Each row is a point on a landscape with many peaks, with its height.
From any point a climber takes the steepest step (rise divided by distance) to one of its 2 nearest points. It stops when none of these is higher. Distance is the straight distance between rows; heights are no part of it.
Zodu: [159 104  86 144 155  66  88 104 109 107 123 120  76 130  71  92  82  95
 125 125  83]  height 362
Pubo: [ 99  98  91  89 124  59 121  89  74  96 137  84  72  96  82 165  88  96
 135  57  85]  height 644
Zegat: [116  87  96  81  87 118  73 129 111 144  72 111 114 111 152  42  96 138
  80 105  95]  height 205
pirad: [ 71  65  73 101 108 101 102  92 144 108  85 130 133 120  71 103  77 107
  87 104  42]  height 604
zak: [ 86  92 101  82  98 100 116  81 102 120 101  78  93  98  54 135 106 108
 124 120  74]  height 567
rus: [150  62 115  86 121 117  93  85  73 131 110  81 124 129 100 112  69  93
 118 114  91]  height 186
geve: [ 77  95  90  74  85  88 106 111 107 105 106 119 125 101  63 164  78 108
  84  61  76]  height 711
todab: [141 126  99 142 147  73 106 125 117  74 119 124  82 124  62 103  96  92
  98 131  91]  height 294
soz: [ 47  70 110  73 124 134 121 102  77  73  99  74 119  86 113 126 114  99
  92  58  79]  height 275
bura: [111  96  98 107 154  74 125 107  62  74 128  77  64  96  94 151  92  99
 131  85 118]  height 574
rela: [ 85 148 109 123  90  84 123 100  91  30 110  98  80  47 158  70 142 103
 121  64 124]  height 317
Sil: [ 74 145 111  78  59  99  82 125  87  98  95 147  92  57  91  91 109  97
  99  93  93]  height 208
gem: [159  87  78 139 130  63  96 105  47 104 124  83  64 119  90 103  91  74
 134 116 149]  height 386
Nal: [ 78 134 115  80  65 106  97 110  70  69 119  88 116  55 113 132 137 125
 126  86  98]  height 420
lilu: [ 99  55  93  89 135 119  83 117  91 125  88 114 139 121  83 123  62  87
  69  94  81]  height 286
lemib: [ 51 103  80  75  66  98  92 112  76 133  83 135  93  64  89  81 102 102
  85  95  88]  height 176
kikob: [150 124 108 124  89  85  97 100 167 108  93  82  80 127 102  75 102 111
 114 150 112]  height 488
zusek: [159  92 131 116 102 102  94  89 111  79 117  67 117 144 122  98  80  68
 101 131 163]  height 499
lor: [ 79  80  82  92  77  90 120  95 120  95 106 139 124 137  57 155  76  90
  83  38  88]  height 684
siki: [ 57 121 116  78  96 107 109 108  77  56 101  85 103  52 139 121 128 122
 123  67  84]  height 383
suvi: [125 144 120 121 128  91 104 137  96  57 114 109 103 109  64 125 114  82
  87 113 119]  height 247
sukor: [103  69  93  96 108 109  88  95 145 126  84 111 125 116  86  96  81 125
 109 124  44]  height 550
Viz: [ 90 166 115 123  79  92 109 120 105  49 123  81 114  85  90  96 147  72
  73  83 144]  height 347
Mafe: [ 85  96  98  87 102  66 113  88  93 109 127 101  97 103  69 180  74 101
 110  49  78]  height 682
votu: [ 64  73  17  92 111  88  80  93 136 147  77 128 137 109 126  57 110 120
  70 107  90]  height 267
Kupug: [ 46  80  69  76  65 122 106  94 111 120  78 116 130 113  71  81 111  84
  81  95  75]  height 135
dumog: [ 80  48  65 103  76 124 134  62 114 107  69  93 112 161  79 118  92  97
  68  79 121]  height 361
bifes: [ 28  92  73  75  34 121 114  99  87  93  98 126 140  85  86  89 120  82
  89  59  85]  height 151
buneg: [ 48  96 108  77  84 122 100 103  41  92 106 115 100  49 120  85 127  94
  89  51  97]  height 183
fab: [ 79 147 115 126  95  78 116  98 102  41 124  59 100  69 127  90 134  64
  73  58 146]  height 380
zotol: [168  86 119 107 124  94  99  86  78 121 115  76  92 128  95 116  78 103
 128 132 118]  height 235
sak: [ 73  73  76 110  89  98  70  91 131 129  85 135  84  79 149  45  85 165
  99 115  71]  height 342
gobap: [ 61  82  32  92 115  98  83 106 119 135  67 125 149 109 102  73 118  90
  47  93  99]  height 244
risa: [ 81 126  99 100  77  91  87 107 133 113  93 129  63  72  80  81 116  99
 125 154  68]  height 495
piruf: [111  54  92  97  99 102 124  46  80 115 107  69 108 146  69 117  68  73
 115  73  79]  height 453
Fanem: [114  89 105  96 109 117  66 101 137 112  78 110 104 104 116  76  84 141
 106 137  47]  height 484
nas: [119 109 112  91  81 100  81  95 142 143  70  91  60  91  98  95  93 121
 104 145  96]  height 323
didek: [ 80 142 124 120 116  90 118 116 110  33 102  60  79  82 137 119 111  77
  83  81 142]  height 418
rekab: [ 78  66  63  83 129 115  79 115 105 141  65 111 149 113 104 102  96 101
  45 104  98]  height 245
fami: [ 95 124 115  87  99 103 113 118  74  64 129  87 123  86  85 144 140 125
 124  82  95]  height 457
vorud: [117 125 125 101 143 107  87 132  88  84 104 113 111 105  61 120  82  81
  89 106  79]  height 281
lafa: [ 74 104 120  91  91 133  90  96  51 107  90 111  85  65 110  64 113  79
  76  81 111]  height 215
gep: [ 96 136 100 113  65  83  92  85 107 111  89 141  58  73  85  37  99  85
 112 136  93]  height 605
Finit: [129 121 111 115  84  87  76  87 168 121  79 102  62 101 117  77 105 131
 121 153  87]  height 398
Lak: [ 74 146 117 102  89 102 108 102  75  75  89  75  66  69 103  98 121  96
 104 104 123]  height 546
Git: [101 140 113 121  57  73 136  67  79  43 141 131  90  41 155  81 130  96
 122  62 138]  height 285
Vos: [ 93 162 125  95  45  82  95 104  73  79 118 139  88  50 107  84 117  91
 101  78 121]  height 239
mufep: [114 131 126 108  80 109  83  78 102 110  75 105  94  87 111  33 100  73
  72 113 113]  height 364
kol: [163  89 136  75  93 125  87 126 112 107 108  94 114 141 144  95  66 107
 109 123 126]  height 316
Luga: [ 98 151 104 128  74  84 114 127  94  39 121  82 104  83 101 120 154 118
 100  86 145]  height 318
fubi: [ 31  85  78  71  41 106 108 100  66  83 109 124 131  64 123  99 128 101
  96  42 100]  height 163
Lurur: [131 101  92 138 139  68 123 116  58  76 133  82  62 107  79 128  96  82
 117 100 140]  height 491
maget: [108  74  91  89 104  93 115  60 105 127 110  89 107 124  41 132  82  83
 116  90  61]  height 505
Tofas: [128  91 113  93 107  89  84  90 141 150  79 102  62 105  92 137  76 123
 110 143  85]  height 259
vomos: [123  56 114  96 143 115 102  80  48  95 118  57 102 119  98 117  76  82
 126  98  93]  height 143
ridi: [ 99 124 131 116  84 122  98  66  67 101  88 100  71  69 103  38 111  66
  76  87 126]  height 277
Disan: [ 87 150  88 129  79  76 117  89 118  97  91  66  78  97  76  86 120  79
  86 124 144]  height 506
bada: [182  83  85 131 116  70  86  96  71 131 128  85  72 129  92  98  96  96
 150 117 125]  height 303
Fub: [ 40  57  60 100  90 122 130  84 103  87  72  85 116 134  94 111 113  94
  64  66 127]  height 329
rek: [ 77 121 111  83  93 116  96  99  88 109  87  83  80  82  77 108 112 107
 111 123  93]  height 658
vez: [ 85  69  68 102 102  98 121  92 127  99  87 140 126 147  57 115  73  85
  67  67  79]  height 655
bibi: [155 106 144 104  97 126  77 102 110  99  94  68 115 131 137  76  85  79
  88 128 139]  height 399
venug: [118  61  94  69 101 128  86 126 123 135  86 105 149 129 143  69  88 134
  85 104  76]  height 246
Kifed: [ 80  89 131  86 147 123 119 117  76  55 115  71 107  79 124 139 104  89
 114  66  88]  height 252
Pav: [ 78 128 123  92 109 112 116 115  91  41 107  90  86  49 158  90 140 107
 132  66 101]  height 351
Poba: [141  86  79 123 148  71  92  80 118 120 126 113  90 117  64  94  92 106
 142 114  37]  height 441
Butut: [100  92 119  80 132 126  88 118  82 107  85 104 115 110  83 128  73  90
  75 111  90]  height 327
gifog: [119  66  88 112 138  87  89  77 129 109 114 115 111 125  93  95  68 119
 124 114  28]  height 490
Nagur: [ 96 136  95 123 101  72  96 121 159  95 107 128  59  85  67 104 137 104
 116 155  88]  height 436
Mema: [125  97 123  86  74 119  71 109  94 143  62  98  98 103 146  56  84 108
  64 108 129]  height 139
vab: [ 76  69  40  96  99  94  72 103 132 147  86 127 118  95 148  52 105 153
  89 106  71]  height 298
zimub: [ 40  58  79  84 102 132 115  98  83 102  75  81 131 100  98 110 113  93
  66  65 105]  height 304
Korof: [ 71  90  87  84  81 115  87 104 101 142  71 117 112  85  89  66 102 108
  94 116  72]  height 148
Siris: [147  45  96  64 109  96  94 113 113 138 124 125 139 145 142 101  45 115
 122  84  80]  height 256
vogug: [101 117 117 123 136  98 117 106  94  51  97  56  70  99 108 131  94  77
  92 111 145]  height 483
nasi: [ 86  43  85  92  96 124 131  58  93  97  82  78 122 141  74 124  72  85
  87  76  96]  height 401
bon: [123 127  99 130  78  79 112  94 144 109  91  55  76 117  88  91 107  94
  94 147 147]  height 618
zove: [111 124 102  97 110  84 124 121  88  96 139 100 106  99  42 143 134 116
 126 104  78]  height 497
biv: [107 141 120  97  42  84 109  80  52  59 145 144  88  44 133  86 124  92
 120  72 130]  height 265
sidi: [100  97 109 114  93 110  71  98 153  98  91 111  78  93 150  54  82 164
 111 126  67]  height 408
medu: [101 128 106 116  84  96  76  87 124 111  72 134  81  82 116  30  89 109
  92 123  89]  height 478
bazu: [ 89 150  90 130  76  69 109 119 149  88 104 106  69  91  62 101 135  88
  97 136 124]  height 437
saf: [ 93  49 107  82 111 142  90  95  70 127  75  64 119 111 127 111  86 110
  85 102 115]  height 33
sidu: [ 95  75 110  85  99 136  77 102  67 142  56  85 101  87 134  75  99 108
  79 103 123]  height 78
para: [134  88 120 133 129 103 112  80  93  68 114  54  92 121 118 115  82  72
 107 132 161]  height 623
Reti: [126 108  82 105 127  58 104 111  85 106 147 116  92 107  35 140 118  93
 132  84  67]  height 464
bareg: [109 102 135 104 128 128  94 107  74  77  87  75  86  98  98 126  81  80
  82 111 126]  height 397
rurik: [147  64 118  62 103 124  94 127 114 132 107 108 131 138 139  95  63 123
 109 108  94]  height 279

For each start below, name the point where the climber stops.
fubi | gep
Mema | para
soz | rek
rus | geve
Sil | zove
Siris | para
Zodu | geve
gobap | geve

For each start below, name every point that the climber comes to, in order.
suvi | todab Zodu Poba gifog sukor pirad vez lor geve
Korof | lemib Sil Vos biv Git rela Pav siki Nal fami zove
sidu | Mema Zegat venug rurik kol bibi zusek para
Kupug | bifes fubi buneg lafa ridi mufep medu gep
